Points on a hilly landscape, in no order, each with its height.
From any point a ball rolls to the lowest of the 2 points nearest to it. It stops when none of these is lower. Distance is the straight distance between rows; heights are no part of it.
(631): [  5  10 -24 -31  17  -2  30 -23   9   2   3   1 -57  -5   0  -1  -2 -34
 -12  33  41 -22 -25  24 -16 -16 -23 -23  12  -9 -14  25 -13 -44 -48  26
 -25  31  42  11  -5 -15  14  23  10 -30 -10 -13  -4  11   3   7 -10]  height 369
(656): [ -3 -11  42 -11  10   7   5 -11 -26 -25  40 -24  51  13 -10 -10 -24  13
 -16 -19   6  33   5  13  27  26  30 -14 -17   1  -8 -12 -23  19  17  -3
  37 -31 -25 -10  21  -3  43 -22   3  24  14  22  13 -21  -8  29 -21]  height 334
(499): [-24  21 -15  21 -19  31   5  21  44  21 -13  14  34  18  18 -11  18  44
  22 -24 -13  -6  34 -38  15  14  23  54  -3 -15  21 -22  57  29  37 -22
  16 -23  -7 -19  -2 -21 -22   2   3   8 -15 -14  -2 -30  13  -3   8]  height 272
(952): [  3  10 -22   3 -26  -5  -2  -1   3  -9   2   4  13   5  -6  -6  12  46
   7 -38 -17   7   9  -8  -7  11  16  10  37   4 -20  -8  20  10  57   7
  -2 -23   7 -27 -12 -19   1 -10 -10  35 -11 -10   1 -24  -5 -15   4]  height 194
(800): [ 12 -13  13  39  25  -9  10  -6   2   1 -12  32   7  29   3 -40  18 -32
   6   0  -5  13 -14 -24  -8   1   9   1 -17 -26   7   5  -8  -1  -7  37
 -11  35  -9  22   2   7 -32 -12  -8  -8  -8 -12  38  34 -33  -8  21]  height 571
(28): [ -7  29 -13 -22 -15   8  23  -1  20  12  12  -6 -22   4  -1 -12  -4   2
  -8  11  33 -10   5  13  -8  -7 -19 -12   4 -13   4   7  17 -33 -17  -1
  -9 -23  30 -17 -16 -38   6  21  14 -21 -19 -13   2 -11  -3  17 -44]  height 336
(140): [  6 -12   1  14  36   8   7 -19 -26  10   7 -35 -35   9  14  10 -28   1
  -1  24  34  15  -7  -9 -19 -16   0 -15 -16 -12 -31   7 -20   0 -20   6
 -12   7  12   5  20  37  28 -20  -7   7  28   9   9  -6  31 -11  28]  height 604
(600): [  1 -25  16 -12 -29 -10 -17   7 -14 -18  14  -6   8 -29  -8  47  -3 -44
  -2  28 -20  -9 -21  38  12  -7 -32 -14  -8  40  20  -3 -47 -12 -40 -14
  16  22 -27  20  30  27  21   9   4  -9  12  26 -13  41  -7   4   5]  height 277
(764): [-10   9  10   6 -11  17  14  27  27  16  -5  11 -21   3  20   1  17 -24
   7  26  18 -19  21  -2  -8  -4 -22  -5 -28 -10  34  -2   9 -23 -47 -34
  -9   7  14  13   1 -10 -13  24  20 -52  -2   1   9  24   4  40 -29]  height 482
(967): [  1  10  43   9  11  10  32 -13  -3  -6  -9  -2 -26  22   8 -33   4 -36
 -13  34  30   5   1  15  -7   5   1 -15 -37 -27  19   8 -23 -32 -33 -14
  -4  19   1   6  -2  -7  -1  -4  22 -51 -14   3  21  35 -43  36 -18]  height 545
(504): [  9 -36   6  38  40 -15  -3 -13 -25  -8   7  -3   0  13   2   5   3 -26
  -4   2   2   9  -5 -23  -7  -6  17  -8 -17  -4 -19   5 -24  14 -16  22
  -3  28 -11  29  24  45  14 -23 -20  25  18   8  26  25  14 -25  39]  height 589
(814): [ -9  21  17 -30 -36  10   8  -5  -6  13   6 -14  10 -17 -11   3 -25  25
 -18  14   2   7  13  43  15  11 -16  -9 -20  13  16   2   1   9   1 -45
  37 -39 -15 -39 -14 -27  -7  25  10 -19   3   5 -21 -13 -11  32 -34]  height 422
(450): [ 12  -7 -13 -26 -18 -13 -26   1 -21  15 -18  -8  -1 -37  -9  30 -10  -5
 -18  17 -32 -16  -5  32   4 -19  -9   1  10  30   0   2  -5  17  29 -23
   9   1 -26   1  -6  22  -9   2  -1   2   1  14 -43   2  -7  -5   5]  height 473
(12): [  0  -3  12  -8 -25 -16 -11   7  -4 -29   6  10  47   2 -14  -8   0  16
 -10 -36 -44  15   0  11  22  25  32  -1  28   6  -6 -11   4  16  60  -9
  16 -15 -37 -18  -3 -21   4 -11 -14  36 -21   4  -2  -9 -26  -1 -16]  height 235
(548): [  3   9   2  13  21  16  23  -3  24   7  11  -3 -24  27  14 -23   2   4
  10   6  39   5   5 -20 -19   0   6  -6 -17 -38  -4  -9   7 -25 -19  14
 -17  -3  34  -1   1  -5   2 -10  10 -18  -1  -4  24  -8  15   3  -9]  height 140
(689): [-13  14 -14  12 -30  12   6  21  26  18  -2   5  13   8   4  -8  -3  28
  12 -10 -11  -3  21  -9   6  -1   3  23  -5 -17   9 -15  34  19  23 -24
  16 -26   0 -23  -6 -21 -14   5   7   5 -14  -3  -1 -16   4   8 -11]  height 312
(1027): [-10  28   9  17 -10  15  15 -16   6 -16  21 -20  25  31   8 -32  -8  51
  -4 -10  39  23  -1 -10 -13   9  11   6 -26 -31 -10  -8  16   3  29   7
  13 -39  12 -45  -2 -17  15  -8  11   6 -17 -13  29 -20 -20  20 -17]  height 498
(998): [-11 -16   7 -14 -32   2   5   5  -3 -22  21   0   5 -11 -14  23  -9 -41
  11  27  -9   0 -28  30  -4  13 -45 -39  -5  25  17  -5 -50 -46 -60   3
  -5  10  -2  15  35  -6  26  13   4 -12   4   9  -3  42 -19   6 -19]  height 228
(673): [  1  30  23   5  21   9  10 -26 -17  -9   5 -15 -22  26   5 -31 -19  22
 -12  12  42  16 -24  -3 -21 -10   4   0 -26 -31 -17  18   4 -10  17  15
 -11  -9   9 -16 -12   6  15 -11  20 -16  -7  -5  13 -12 -31  25  -5]  height 236
(682): [ 12  23  -7 -24   0   4 -11  -5 -13  24 -42  19 -37 -18  -8  -4  10  -8
 -10  18  -4 -24   0  26  -1 -16 -10  16   2  12  13  19  16   3  16 -18
 -18  26  -3  -7 -27   2 -32  16  13 -40  -7   1 -32  10 -21  16  10]  height 542
(543): [  4 -42  23  21  22 -13 -10  -6 -27 -21  19 -27   6   7   1  34  -5 -35
 -16   8   4  10  -7  -4   1   2  16 -22 -22   6 -16 -10 -41   3 -30   0
   8  14 -21  23  32  45  39 -22 -11  20  22  15  17  29  28 -13  15]  height 600
(743): [  1 -23  27  -3   1   1  11 -14 -12 -13  12 -10   1  -1  -8   0 -14 -35
 -12  32   7  22 -11  30  -5  10 -15 -35 -21   1   3  -5 -54 -27 -37   2
   5  15 -12  12  30   6  20 -11   4 -17   2   7   7  23 -27  10 -10]  height 276
(501): [  3 -15  19  26  -2   0  -5   9 -12   0   0  -7  25   6   4  -3   2  -4
   1   0  -7   7   7 -12  10  -3  31   6 -15 -14  -5 -16  -2  14  23 -14
  25 -10 -25  11   4  19  12 -21   4   8  -6  17   2   8  -5   5   5]  height 423
(537): [ -3 -16  -4  11 -13 -25   2  11  16 -13  -2  35  -6   7  -3  -1  25 -56
  14  26 -12 -10 -29  -1   0  -7 -33  -7  -3   3  20  11 -29 -23 -52  38
 -29  43  14  22  14   0 -16  25  -1 -19   1  -3  20  58 -24 -11  22]  height 428
(639): [-10 -11  25  -6 -15  -7  20  -8  -2 -29  20   2  20  15 -21 -27  -5  -5
  -1 -10  -7  33 -12  12  -4  22   2 -40   7  -9  -2 -21 -27 -22  -5  31
   2 -20  -3 -11  13 -23  10 -18   1  12 -21  -5  28   1 -38  10 -35]  height 553
(1012): [ 30  -7   3  14  16 -30 -13  -7 -22  11 -18  24  20 -13  -7   1   1 -41
 -12  14 -18  -4 -19  22  -4 -15  -3   8   5  19  -6  19 -21  21   4  22
  -5  42 -28  25   0  32 -33   4 -17  -4  11   1  -2  41 -34 -25  35]  height 472
(279): [-16   0 -27 -12 -44  -8 -21  30  38  -9 -22  37  10  -5  -2   9   8   9
  -5 -25 -63  -7   7 -14  10  -2   7  24  38   8   6 -17  33  11  46 -27
 -12   5 -17 -16  -3 -30 -44   8 -15  23 -29 -12 -13  -7 -10 -11 -11]  height 150
(683): [ 13 -14  26  47  48   2   3 -11 -26   2 -13  12  16  29  10 -30  13 -19
   3 -10  -6  10  -2 -38   0  -1  34   6 -19 -19  -9   4   5  28   0  26
  -2  19 -22  27  14  38 -12 -35 -15  15   9   3  35  20 -18 -17  41]  height 580
(310): [  5 -10  26 -29 -14  -5   8 -15 -20  -6   5   8  11  -8 -24 -13 -15 -22
 -11  17 -12  20 -22  42  12   6 -20 -27   3  13   7  -1 -41 -20  -4   6
  20   2 -19  -4  12  -9   7  -8   2  -6  -6  13  -9  13 -34  24 -12]  height 317
(836): [-12  27 -45 -48 -22   5 -28  -3  12  22 -21   2 -29 -24  -6  24 -21  36
 -14 -13 -16 -23  12  21  -3 -12 -18  27  26  15  -7   7  36  23  39 -22
 -23 -17  11 -37 -22 -29 -33  22  -7   5  -7  -5 -43 -32   5  -7 -10]  height 333
(834): [-11  16  15  -7 -14  -1  31 -16   0 -28  30 -14  18  22  -8 -32 -14  33
  -7 -10  23  36  -3  15  -6  19  -1 -27  -7 -20  -8  -7  -9 -11  11  16
   5 -44  13 -35  -3 -32  16 -10   8   5 -18 -17  23 -16 -27  19 -37]  height 527
(298): [ 22  12  17   0  17 -12 -17 -17 -49 -15 -16  -8  27  -7 -12  -7 -19  11
 -32  -3  -6  25 -30   4  -6   1  24  11   4   3 -20  29 -11  33  67  10
   7   0 -34   2 -18  31   5 -15  -5  19  10   7  -6   0 -47  -7  28]  height 406
(1052): [ -8 -15  25  -7 -18 -10  -2   3 -10 -37  40  -6  60   5 -21  -1  -1  16
  -1 -49 -25  27   8  16  33  36  31 -17  18  11  -3 -22 -11  14  20   3
  36 -29 -29 -14  13 -24  31 -14 -13  44  -3   9   9 -16  -4  17 -29]  height 284
(317): [-29  -8 -38  -2 -31   1 -16  45  47  15  -1  11   6 -18  13  38   6  27
  27 -17 -35 -22  22 -33  17 -14 -24  23  23  30  21 -11  28  31 -13 -27
  -1 -20   5   1   6 -14 -13  27 -14  25   3  -1 -15 -26  52 -21   5]  height 173
(193): [ 15 -14  13  25  -2 -21 -17  16  -1   5 -24  31  29   1  -1  -6  20 -44
   4   5 -41  -5 -12  -8  13  -7  12  12   7   3  19   4 -11  19  13   2
   5  32 -30  24   2  16 -32   1  -7  -8 -10   6  -2  43 -30  -5  22]  height 458
(629): [-10 -36  16  30  -8  -2  -1  21   2  -1   7  -4  15   9  12   8   7 -26
   6  12  -5   8   7 -17   0  -1   6 -10 -25  -8  10 -14 -15  -6 -22 -14
  14   3 -12  24  19  17  13  -9   3   0   3  14  25  26   8   6  -1]  height 398
(527): [  5 -16 -12  -7  -7  -9  10  -8 -23 -18  30 -33   0  -7 -11  12 -23  17
  -6 -10  14  13  -3  19  -6   3  -7 -39  13   9 -23  -5 -25 -14  -8  24
  10 -23  16  -4  12   2  32  -7  -9  32  12  -2   6 -16  14 -12  -7]  height 634
(72): [-13  -6 -42   1 -21  -1   3  23  30  10  23 -12  -8 -16   9  28   0  16
  33 -15   3 -11   6 -30 -14  -5 -31 -15  23  13   1 -13   2 -18 -48  15
 -10 -20  40   3   8 -12   4  22 -12  17  15 -16   0 -29  68 -24  -7]  height 271
(992): [ -1  -2  23  23  13 -10  28 -11   7  -9  -8  20 -13  31   2 -40  17 -49
  -5  21  10   9 -10  -4 -11   8   5 -13 -23 -31  12   6 -21 -21 -31  25
 -17  26   0  15  -1 -10 -21  -7  10 -26 -18 -12  42  39 -43  14 -11]  height 560
(809): [ 11 -16  10  10   5 -13 -24   8 -26  12  -9 -12  18 -25   2  20  -2 -19
 -14  13 -19 -11   2   4  15 -16  19  19  -9  13  -5  -3  -6  25  25 -24
  20  10 -34  12   0  43   3 -12  -2  11  10  22 -20  17   3  -1  24]  height 447
(982): [  6 -13  -7   6 -15 -16 -11  19  12   2 -11  34   1 -10   5   1  30 -35
  19  15 -25 -14 -16 -15   1 -16 -19   9   6   5  15  -1 -13  -6 -13  15
 -18  35   1  19   2   9 -22  13   0 -16  -3   3   1  32  -2  -5  17]  height 443
(842): [ 24  18 -18 -18  33  -2  -6 -20  -6  18 -40  25 -13 -12   2 -16  -4   4
  -5   4  -7 -11 -23  -7 -13  -3  -2  27  25   0  -5  20  11  12  39  23
 -30  26   4   4 -27   9 -36  -1   0  -5  14 -11 -30  -7 -14 -21  36]  height 444
(648): [-22 -33  12  22 -26 -12  -7  41  16 -23  31 -10  41  -1  13  30   2 -13
  16   1  -7   3   7 -25  11  10   0 -20 -14   8  13 -20 -17  -4 -39 -16
  22 -22 -18  20  34   3  38   1 -13  22  18  11  23  19  30   0 -20]  height 364
(890): [ 18  -1 -16   0   0 -17 -12 -15 -27 -13 -11   7  20  -8  -8  -4   9  14
  -9 -29 -16  10  -3  -4  -9   4  20   4  37   5 -28  10   5  15  58  20
  -6  -7  -3  -2 -16   6  -1 -13 -23  38   4  -6  -3 -12 -21 -24  21]  height 145
(474): [  0  58   5  -8  30  43  -7  -9  14  30 -22  -4 -33  24  26 -27   2  29
  -3  -2  50 -18   9 -10   4 -11  -4  43 -22 -19  17  14  62   3   4 -14
  -6  -8  17 -12 -20  -7 -11   9  37 -51  -8   6 -10 -30   8  31  -1]  height 495
(236): [-22  18 -23 -37 -19   7 -15  17  31  18 -21  27 -42  -8   0  14  18 -11
   2   4  -7 -33  13  12  19 -12 -36  12  14  22  31  10  34  -8 -22 -24
 -27  18  23   2 -22 -30 -40  45  18 -36 -21 -12 -24   7  21  21 -21]  height 435
(1076): [ -7 -23 -15  30  17  14  16   0  19 -10  26   0  -9  24  21   2  22  14
  36 -21  17  17  17 -48 -17  15   2 -22  11 -15 -15 -18   0 -24 -35  27
 -18  -4  43  20  13   6  13 -18 -14  10  12 -11  32 -23  48 -29  13]  height 141
(423): [-24  19 -45 -32 -33   7 -13  16  33  19 -10  10 -37 -12  -7  25 -13  26
  -3 -15 -19 -29  15  12   5 -12 -34  12  17  18  15   4  37  10  -6 -15
 -14 -15  17 -27 -17 -46 -41  43  -8   7 -13 -15 -27 -24  24  -4 -25]  height 372
(364): [  6 -24  26   2   5 -18   0  -8 -27 -39  15   2  33  12 -22 -26   4 -13
 -14 -26 -22  28 -14   8   9  20  18 -29  10   3  -8  -5 -32   1  17  32
  17   0 -24  -2   6  -4  20 -29  -6  29 -14   1  25   6 -32   2  -6]  height 572
(174): [-19  26 -31  -5  -2  27  -6  -3  33  17 -24   7   9  -1  10   9   1  72
  18 -42 -11  -9  27 -36  -4  19   7  56  32  10  -3 -18  48  28  42 -12
  -7 -25  24 -29 -13 -29 -20  -4  -5  15  -1 -15 -26 -51  26 -39  20]  height 249
(1005): [ 26 -14   6  10  25 -26 -24  -5 -32 -21 -10   5  40 -10 -14   2   9 -14
 -14 -33 -26   1  -3  -5   9   5  42  -2  23   4 -24   8 -17  27  35  14
   5   9 -29  18  -4  28  10 -18 -23  35  11  -6  -1   9 -13 -27  24]  height 100
(515): [ 16 -22   2  24  39  -4   0 -20 -11  15 -12  10 -26   2   4  -4   3 -23
   6  28   5   4 -13 -12 -12 -14  -2   8 -15   0  -8  11 -16   2 -19  21
 -10  39  -1  22  12  38 -11 -15 -10  -6  18  11   2  17  11 -21  44]  height 597
(661): [-13   8 -10  21 -19  11  -8  21  26  -6  -9  20  47  13  12  -2  24  29
  15 -38 -34  -3  28 -38  14  15  45  43  20  -9  -5 -23  49  21  65 -22
   7 -11 -22  -6  -1  -8 -10  -8 -15  36 -16  -8   2 -21  -6 -17  15]  height 232
(410): [  1  35 -13 -27  38  23  -7 -13  12  38 -24   7 -49  -1  15 -10   1  12
  -1   5  34 -29   3  -1   0 -10 -14  27  -2   7   9  13  39  -5   0  -2
 -18   3  28  -4 -26 -10 -12  15  36 -46   0   0 -30 -30  27   9   1]  height 478
(993): [-12   8 -19 -21 -43  -2  -6  18  31  11  -8  18 -19 -12  -9  11   3  -4
   2   0 -24 -16   5   9  11  -7 -27   8  16   3  21  -5  24  -6   0 -13
 -11   4   8 -19 -18 -36 -31  33   5  -5 -20 -10 -15   8   2  16 -24]  height 407
(1068): [ 16  33 -18 -34  40   8 -11 -24  11  24 -47  32 -40 -15   9 -15   9   6
   0  -3   5 -24 -20  -4   2   0  -9  39  20  19   9  13  29   0  14  17
 -32  28  23   0 -39  -6 -42  13  24 -31   0 -12 -41 -16  16 -20  21]  height 460
(575): [ 10 -21 -12  25  18   9   0   1  -2   0   4  -6   1  11   8  -5  15  19
  23 -16  12   7  10 -33  -1   3  18   0   8  -7 -20  -6  10  -5   5  20
  -3  -8  28  12   7  22  15 -23 -11  20  15   2  17 -23  38 -27  30]  height 101
(735): [ -9 -14 -30  14 -35  -8  15  31  38 -11  36  -6   5   3  12  17  -4  -5
  25   0   5   0   2 -18 -20   7 -34 -41   6  -1   8  -8 -12 -35 -61   9
 -16 -19  31  12  21 -26  21  21  -7   5   9 -16  18   4  36  -7 -33]  height 247
(2): [ -6  14  25 -36 -35   4  16 -15  -4  -6  19   2  14 -11 -26  -8 -21  -3
  -5  13  -4  23  -5  39  15  22 -27 -27   8  15  21  -5 -18 -25  -7 -16
  24 -26 -16 -23   4 -42   0  11   6  -6  -7   8 -10  -8 -21  34 -45]  height 365
(214): [  0  26  10   9  18  31  16  11  17  21  -7  -8 -32  15  25 -16   9 -15
  -7  23  56 -12  28  -1 -12  -8   2   0 -27 -22  21  11  27 -19 -37 -35
  -7  -1  20  12  -6  -7  -1  16  31 -64  -4   4  12   1   6  36 -25]  height 504
(847): [ -7   2  27  38   1  16   6   9  -1  -5   6 -17  38  32  17 -31   8  21
   6 -15   6  21  13 -26  11   5  41  18 -34 -35   4 -18  25  10  30 -10
  29 -26 -24   1  12  15  12 -36  11   8  -4   9  26   1 -20  12   2]  height 448
(578): [ 22   0 -15   1  45   7 -20 -16 -23  31 -31  -3 -32 -25  10  13  -1  -1
  -1  36   8 -20  -9  12 -11 -20  -7  31  -9  27   4  14  -3  11  -5  -6
 -10  33   4  13 -10  48 -21  -8   0 -26  26  17 -42  -3  22 -13  49]  height 513
(1059): [ 18 -13   0  24  32   3 -17  -2 -22  -5  -8  -2  23   6   9   2  20  12
   4 -29  -7  -6   5 -34   8   7  43  19  13  -4 -17   1   8  19  33   6
   5  -3  -5  29   3  39  10 -31 -19  27  20   8   3  -8  11 -30  43]  height 56
(313): [ 29  15   1   4  40 -18 -10 -22 -38   3 -26   8  10  -9  -6 -14  -8   6
 -15   7  -2   7 -28   2 -13 -12   7  18   7   1 -22  34  -8  26  40  20
 -12  16 -13  14 -17  28 -18  -8 -18   6  25  -2 -11   4 -32 -25  42]  height 427
(254): [  5  -8  -4   9 -14 -20 -19  22   5 -25  -7  14  45  -6  -5  11  28  11
   2 -52 -50  -6  12 -19  15  14  48   2  40   1 -14 -10  19  21  58  -5
   4  -3 -25   8  -5  -1   2 -10 -24  40 -11  -4  -2  -6 -10 -22   7]  height 193
(143): [-31 -23 -12  16 -39  -6  -2  40  17  -7  31 -27  40 -13   7  31  -2   6
  15 -11 -13  -3  16 -21  16  15  -1  -5  -5  14  11 -15   0  20 -27 -27
  45 -43 -16  -6  14 -16  25  26 -15  29  11   1   5  -8  40  -8 -28]  height 315
(436): [-26  15  -1  -7 -43  15   4  21  17  21   0  -3   9  -2  -4   2  -4  13
  -2   1  -9  -5  29  13   9   6 -19   3 -17  -4  29  -6  26  14  -2 -50
  31 -32 -11 -32 -15 -37 -23  34  13 -14 -18  -7 -10  -2  -3  21 -35]  height 368
(369): [ -4 -29   8   2  -4   0   5  -1 -22 -28  47 -48  28  -7  -5  24 -28   9
  -9 -22  10  19   8  11  16  22   9 -40  -1  15 -21 -16 -32   2 -24   4
  29 -31  -3   8  30   5  50  -8 -14  39  20   4  15 -15  30  -7 -19]  height 651
(642): [ 22   4   3   1  18   3 -15  -5 -21  34 -42  11 -29 -19   6   4  15 -18
  -8  41  -2 -14   4  28  -6 -24  -5  25 -21  20  15  13  -1  11  -9 -28
   0  47 -13  14 -11  40 -31   0  12 -39  14  16 -31  21 -11  14  33]  height 526
(897): [ -5  33 -35 -33 -12   7 -15 -11  15   7 -19  17 -11  -9   1   6  -9  56
   2 -31 -13  -8  11  -9 -11   9   1  42  36  12 -16   3  37  15  63  -2
 -31 -14  21 -35 -23 -26 -28  -2  -9  19  -2  -8 -32 -43   1 -25  11]  height 290
(336): [  5   3  -5  -7  23 -25  24 -26   7  -4  -2  22 -40   5 -11 -16   6 -52
 -10  32  23 -12 -29  28  -9  -6 -18 -12   0 -10  -7  31 -26 -27 -45  47
 -24  54  18  15  -2  -9 -10  19  -2 -29  -5 -15   9  35 -34  -3   7]  height 394
(51): [  8  -1  38   4  18   5  -5 -20 -42 -24  13 -25  23   8 -10 -18 -21  19
 -24  -3   6  37 -15   8   4   8  26  -6 -20  -3 -19   9 -19  18  41   9
  17 -17 -22  -5   6  21  27 -27   1  20   2  14  11  -5 -25  12   6]  height 375
(190): [  6 -27   3   1 -17 -22 -31  23  -4 -23  12 -12  39 -24 -14  38   8  -5
   6 -32 -33 -17   8  -9  26   2  25  -4  14  11 -10 -10  -5  19  11 -11
  25   2 -35  18   1  22  33  -5 -12  38   4   9 -15  13  26 -14  -5]  height 209
(827): [ 15  -4 -11  -3  18   1   2 -25 -33   0   4 -27 -23  -3  -4   3 -19  24
   3   6  21  15 -17   2 -18 -10  -4  -8   6   2 -30  10 -16   1  22  23
  -3  -8  21   2  -3  19  18 -18  -7  20  16   6   0 -18  13 -13  25]  height 617
(678): [ 11  14  13 -15  20  11   4 -19 -27  17 -11 -29 -52 -11  -3   9 -17  -3
 -17  49  36   0  -5  49 -18 -19 -12 -10 -22   1 -10  25 -17  -6 -19 -28
   4  21   9  -6  -7  22  15   3  15 -37  15  11 -16   5 -11  27  10]  height 575
(778): [  3  47  -3 -18   5  11   9 -21  -4  12  -1  -7 -21  10  -1 -23 -10  29
  -9   8  39  -6  -8  11 -13 -13  -8  15  -3 -20 -14  16  25 -11  25   3
 -14 -19  26 -30 -33 -27   2  12  21 -23 -15  -5  -1 -21  -8  29 -16]  height 286
(779): [ -4   7  28  25  22  11  26 -17   0 -11   4  -7 -17  35  13 -35  -3  -4
   2  10  25  27  -3 -21 -19   3  19 -14 -35 -41  -1  -2  -3 -17  -7  15
  -8  -4   7  -3  10  12   7 -31  12 -11 -14  -6  34   6 -28  10  -8]  height 189
(659): [ 16  14  10 -12   8   1  13 -16 -14   8 -21   8 -36  -6  -9 -13   1 -21
 -14  34  11  -4 -11  34  -4 -13 -11   0 -11  -2   2  21 -15 -13  -3  -3
  -2  24   1  -2 -21   9 -15   7  16 -39  -4   3  -9  17 -34  24   6]  height 557
(810): [  3 -15   9  11  16 -29  19 -21 -10 -12   0  32  -1  12 -18 -25   3 -52
  -2  14  -4  10 -26  21  -2   2 -22 -27  -6  -3   0  17 -37 -17 -42  59
 -25  52  -2  16  11 -11 -22  10  -6  -9  -4 -16  34  58 -49 -18   9]  height 411
(297): [-14 -15 -11  -3 -32 -11 -17  26   6  -3  14 -18  29 -16  -7  33  -5  19
   8 -22 -30  -8  19  -6  27  -3  11   7  15  20   5 -16  16  23  19 -28
  30 -22 -22  -3  -2  -8   9  10 -16  41  -2   3 -10  -8  27 -14 -15]  height 256
(286): [  4  29  17  20  43  45   4  -5  15  31 -30   1 -28  19  27 -25  12   9
   8   6  32 -13   7 -27   5  -7   9  33 -40 -22  26  -2  52  -8 -20 -17
   0  10   8   8  -6  24 -14 -11  31 -52  10  10  -4 -18  17  16   8]  height 510
(1031): [-13 -10 -43 -16 -27  -7 -11  12  19  18   2  -7 -16 -25  -3  36  -3  22
  25 -12 -15 -20  10 -10   0 -19 -31   7  32  30   5 -11   9   2 -10  -2
  -4 -13  23  -2  -8  -7 -10  19 -14  29   7  -7 -20 -26  54 -24   4]  height 226
(206): [  5 -30   2 -12 -14 -16 -14  -1 -27 -11  20 -26   7 -31 -11  42 -18 -16
 -13  16  -8  -4 -11  35  10 -12 -19 -19   3  29  -7  -7 -36  -3 -20  -5
  30  -1 -22  13  24  28  25  -2  -8  16  20  18 -19   5  19  -5   2]  height 321
(182): [ 22  10 -11 -16  19 -10 -15 -11 -35  26 -26  -7 -25 -36 -11  15  -9  -1
 -13  33  -2 -10 -17  30 -14 -23 -15  12   7  23 -13  22 -15  15  23  -9
 -11  13  -8   0 -18  35  -6  -3  -2  -8  15   9 -35  -3  -8  -5  31]  height 497
(756): [ -8  -8 -13   6   3   4  24  18  38  -2  23   8 -17  10  15  -1  14 -14
  24  13  24  -6   4 -30 -25   8 -13 -23  -9 -22   6  -8  -6 -43 -51  15
 -27  -1  38  13  12 -17   9  14   6 -18  -2 -18  25   6  30  -1 -20]  height 195
(270): [-14   3 -27 -10 -49 -15   1  15  31  -9   3  23   4   1  -9   0  11  36
   7 -38 -37   0  10  -1   0  11   2  11  39   5  -2 -15  30   0  35   0
  -6  -6  -3 -35 -15 -47 -24   9 -19  39 -24 -18   2 -24 -13 -21 -25]  height 206
(853): [-13  21   8  28 -18  10  10   3  14 -11   6  -4  42  33   9 -35  14  48
   5 -28   1  17  10 -16   2  11  29  18 -15 -32  -1 -19  39  12  52   3
  24 -28 -10 -31  -4 -13  -1 -20   8  10 -22 -12  24 -14 -32  12  -4]  height 471
(293): [  7  12  18  10  40  15  15 -21 -16  18   2 -30 -54   9  10  11 -24  -9
 -10  46  48   9   1   6 -25 -11  -3  -9 -35 -22 -12  13 -13  -6 -28 -15
 -10  14  13   5  11  29  15 -14  13 -26  22  10  -2  -2   6  13  16]  height 590
(825): [-20  13  -8  -8 -24  15  -3  38  37  20 -11  20 -28  -8  17  11  30 -15
  16  12  -2 -35  23  -8  13 -13 -36   3 -11  17  44   2  23  -7 -49 -42
 -22   5  20  10  -7 -16 -24  44  22 -50   0   5 -11  17  30  33 -19]  height 459
(1009): [  0 -31  31  17   0 -22 -19  25  -9 -41  14   4  59  -4 -20  13  22 -12
   7 -47 -40   8   8 -16  37  22  50 -10   6  -8  -5 -16 -11  21  21   0
  28   0 -37  13   7  15  29 -13 -13  35  -7   3  11  15  -2   1 -11]  height 246
(400): [  7  24  29   3  29  20  26 -14  -1   6   7 -22 -44  18  16 -16 -14 -12
 -20  38  59   3  11  14 -27  -5   5 -17 -38 -24   7  17   2 -26 -33 -31
 -10   0  15   1  -2  -9  13   0  17 -58  -3   3  16  11 -20  38 -30]  height 525
(886): [  2  10 -39 -37   9   0  14  -9  15  11   9  -7 -45 -17  -2  12  -7  -6
  10  12  33 -22 -13  13 -17 -15 -31 -16  28   2 -16   8  -1 -39 -39  33
 -32  11  49   1  -5 -18  12  21   2 -10  -1 -14 -13 -17  40  -6 -11]  height 337
(696): [ 11 -30  42 -17   8 -18 -13 -12 -35 -30  15  -1  45   4 -27  -1 -13 -30
 -22 -14 -30  19 -14  19  25  22  15 -25   3  19  -6  -2 -55   9   1  17
  25   6 -40  15  21  12  30 -24 -11  23   6  22   4  10 -20   7   1]  height 585
(209): [  7  -7 -29 -15  -4   0  -9   4   1  22 -13   2 -23 -21   1  17   6  -2
  13   6  -6 -19   4   0   0 -21 -20  12  13  12   3  -3   5   1   3   4
 -10   6  12   3  -9   4 -14   3   1   4   1   2 -21 -10  28  -5  13]  height 267
(379): [  6  12 -35 -29  14   9  -1 -17  13  19   3  -5 -38 -18  -1   9  -9  29
  19  -3  25 -17  -3  -2 -12 -15 -27   4  23   7 -18   4   6 -13 -10  16
 -19  -2  44 -12 -18  -7   1   9   2   1  11  -7 -21 -37  52 -19   8]  height 305
(291): [-10  13  -7   7 -11  13  37   5  27   1  27 -22   5  15   8 -22 -19   5
   2   7  39   6  21 -12 -22  17   0 -19 -14 -35   6  -2   4 -23 -43  -7
   3 -42  32 -22  -1 -40  12  22   6 -22 -22 -24  27 -13   2  10 -58]  height 393
(655): [-21   3 -29  -6  -7  14 -18  18  30  28 -21  12   6 -12  10  27   2  37
  21 -22 -29 -19  26 -21   9  -2  -2  43  18  22  13 -19  40  30  26 -24
  -6 -14   5  -5  -8 -12 -23   7  -4  15   0  -2 -30 -31  43 -22  15]  height 205
(691): [ -4 -44  30   7  10 -13  -2 -11 -35 -40  24 -10  23   3 -16  13   2 -41
 -19 -12 -14  18  -9  10   5  17   6 -41  -2  12 -10  -5 -51   2 -33  29
   7  16 -27  17  37  20  39 -17 -15  26   9   3  27  21  -2 -14   1]  height 599

Where does a ball stop that starts at each point below?
(474) -> (254)
(800) -> (317)
(1012) -> (254)
(236) -> (317)

Call two points neighbours if one is among the 2 nearest of the other. Go from one point of each pair to the other, from neighbour to neighbour, staying as low as possible. Name the highest point that can't be avoided.
(279), (254) -> (1012)
(1059), (279) -> (270)
(254), (998) -> (814)
(548), (317) -> (72)
